Points, in no order, along strands that fork, close into loops and pass close to each other.
Points whose rows are less than 35.8 apart are linked; no others are. Some points are linked to none.
Z958: -8 -33 41 11 -20 18 21 -31 17 -5 39 -27
Z340: 13 -17 21 30 -18 19 -7 -36 8 21 -6 -1
Z707: -13 28 -30 -39 10 -8 -12 12 -29 -27 11 26
Z496: 29 11 -30 -14 26 2 7 -11 -23 28 16 -8
Z360: 15 -6 15 2 -49 6 -12 -6 8 3 -7 -30
Z803: -11 -8 5 12 15 -5 4 7 19 -2 -30 13
Z461: 6 13 -45 10 11 -21 50 1 2 4 31 15
Z295: -15 -12 14 4 0 -4 25 28 36 -10 -21 3
Z652: -9 10 -14 -32 38 -7 -36 -5 -29 -6 4 19
Z560: -13 -1 1 5 -9 -6 34 31 31 -22 -21 14
Z468: -11 11 -33 8 40 -22 8 -8 -7 6 6 12
Z597: 18 18 -11 14 -6 17 -2 -2 -2 11 -11 3
Z287: 1 31 -31 -29 11 -1 -8 13 -27 -14 1 15
Z957: 1 -37 40 13 -29 18 20 -34 13 -2 26 -20
Z801: -6 4 -44 3 13 -36 40 4 -14 5 34 9
Z986: 10 14 -18 -7 32 2 -21 -8 -21 16 -3 0
Z65: -12 -5 -34 -10 11 -45 32 10 -29 4 34 7
Z252: -28 7 -34 10 35 -36 7 0 -14 -3 18 12
Z122: 18 24 -26 5 8 13 3 -5 -7 14 0 3
Z231: 4 8 -1 1 -3 3 -4 15 4 -3 -29 2
Z800: 28 12 4 28 -22 38 39 -12 8 -2 8 28
Z645: -1 -16 29 -13 -10 -5 -28 16 7 5 -12 -28
Z259: 11 -8 14 14 -3 5 -37 -16 -4 18 -18 -13
Z475: -20 -10 41 9 -15 26 22 -5 32 -8 49 -27
Z525: 6 20 -7 -25 3 7 -34 14 -27 -11 -14 10
Z307: -4 4 -39 -24 23 -31 20 2 -29 3 24 4
Z39: 16 21 -41 15 12 0 46 -5 8 4 23 22
Z736: 14 -11 15 2 -60 7 2 -16 11 -3 5 -33
Z469: -12 -24 36 2 -18 4 -2 -10 29 9 22 -37
Z270: 0 -27 27 -1 -27 -2 -14 -15 23 7 10 -40
Z528: 4 6 -34 -29 35 -19 7 -2 -30 10 19 4
Z620: 17 -20 27 30 -27 25 9 -36 5 10 2 5
Z144: 17 22 -28 22 4 16 43 -6 16 2 14 30
Z572: -34 8 -25 -12 31 -39 -2 2 -29 -10 26 17
Z869: -16 -10 11 3 8 -9 10 23 26 -7 -29 2
Z949: -18 -24 44 9 -13 21 19 -16 27 -6 45 -25
Z339: -9 -14 21 -20 17 -9 -37 21 -3 -7 -29 -4
Z24: -19 9 -11 10 -9 -13 27 30 19 -27 -24 18
Z361: 12 4 4 2 9 6 -44 -8 -19 14 -18 -7
Z185: 17 8 -31 -21 32 -8 6 -7 -25 21 15 -3
Z904: -24 4 -26 -22 39 -29 -10 -4 -29 -5 16 15
Z498: -1 -13 21 -6 16 -4 -43 8 -3 7 -30 -10
Z640: -2 17 -13 -2 12 -1 -9 11 -8 -6 -22 13
Z393: 2 13 -26 4 36 -5 -5 -8 -9 13 -5 8
Z9: 5 11 -20 -23 41 -5 -26 -6 -29 8 5 6
Z662: 15 -13 25 22 -26 30 30 -5 17 -1 -1 13
Z561: 4 -20 34 12 -26 22 25 0 26 3 4 -5
Z806: -3 -26 35 -5 -8 -9 -34 1 15 13 -8 -35
Z450: 3 22 -16 -17 9 2 -18 14 -19 -12 -16 11
Z805: -6 -16 31 -6 -11 4 -1 17 30 8 -1 -27
Z28: 22 1 12 28 -24 33 29 -13 10 1 -1 24
Z565: 8 5 8 -6 -14 5 -19 19 -2 -2 -26 -6
Z936: -25 27 -34 -34 9 -20 -3 11 -31 -27 23 24
Z11: 22 20 -16 25 -11 27 39 -6 12 -2 5 29
Z320: 12 6 11 -16 -16 5 -39 17 -16 -7 -20 -9
Z103: -27 14 -17 2 12 -22 -1 21 -5 -27 -20 18
Z721: -13 -4 11 -14 13 -11 -20 26 1 -15 -33 2
Z928: -10 -17 37 1 -14 10 7 7 33 9 11 -25
Z553: -20 18 -29 30 3 -18 31 10 14 -19 -1 29
Z210: -23 18 -25 5 -1 -20 12 25 0 -29 -18 21
Z489: 16 -3 12 11 -35 12 -8 -6 5 10 -11 -14
Z876: -23 -3 0 -5 14 -20 -7 25 6 -25 -33 13
Z680: 11 -16 18 26 -10 13 -20 -32 3 25 -11 -6
Z423: 27 23 -27 1 8 16 3 -10 -15 26 9 -6
Z377: 5 2 7 -6 21 2 -46 0 -18 5 -24 1
Z984: 15 -18 21 11 -56 14 12 -29 9 -1 9 -20
Z953: 13 -33 36 25 -32 19 15 -39 4 2 13 -5
Z988: -2 -29 31 3 -13 -8 -26 -12 19 15 -2 -36
Z178: 12 11 5 -24 -9 9 -50 12 -28 -10 -14 1
Z52: -3 -8 26 -15 -10 -3 -17 27 15 0 -14 -26
Z112: -5 -21 39 5 -21 19 23 4 32 4 15 -15
Z744: -24 10 -17 -23 40 -18 -28 -2 -26 -15 3 24
Z381: 18 5 2 16 -21 21 2 -7 6 12 -13 0

How many points has the smallest loop of links through each point below? Write none if it is on no loop.
Z178 -> 7
Z744 -> 9
Z805 -> 8

A tip is a point with one link. Name the tips that can be reached along the links from each point below, in the order of the rows.
Z949 -> Z803, Z475
Z39 -> Z984
Z178 -> Z936

A fork is a point with three links, a tip a point with one. Leave the first point through the second and follow the links. Name the first fork or tip that comes.
Z320, Z178 -> Z450
Z103, Z210 -> Z803
Z489, Z360 -> Z984
Z662, Z561 -> Z928
Z450, Z287 -> Z936
Z953, Z957 -> Z475

Name the points in between on the shortest way along the links from the first point to the second, in order.
Z144, Z307 -> Z39 > Z461 > Z801 > Z65
Z904, Z9 -> Z744 > Z652
Z112, Z988 -> Z928 > Z469 > Z270
Z178, Z707 -> Z525 > Z450 > Z287
Z450, Z565 -> Z640 > Z231
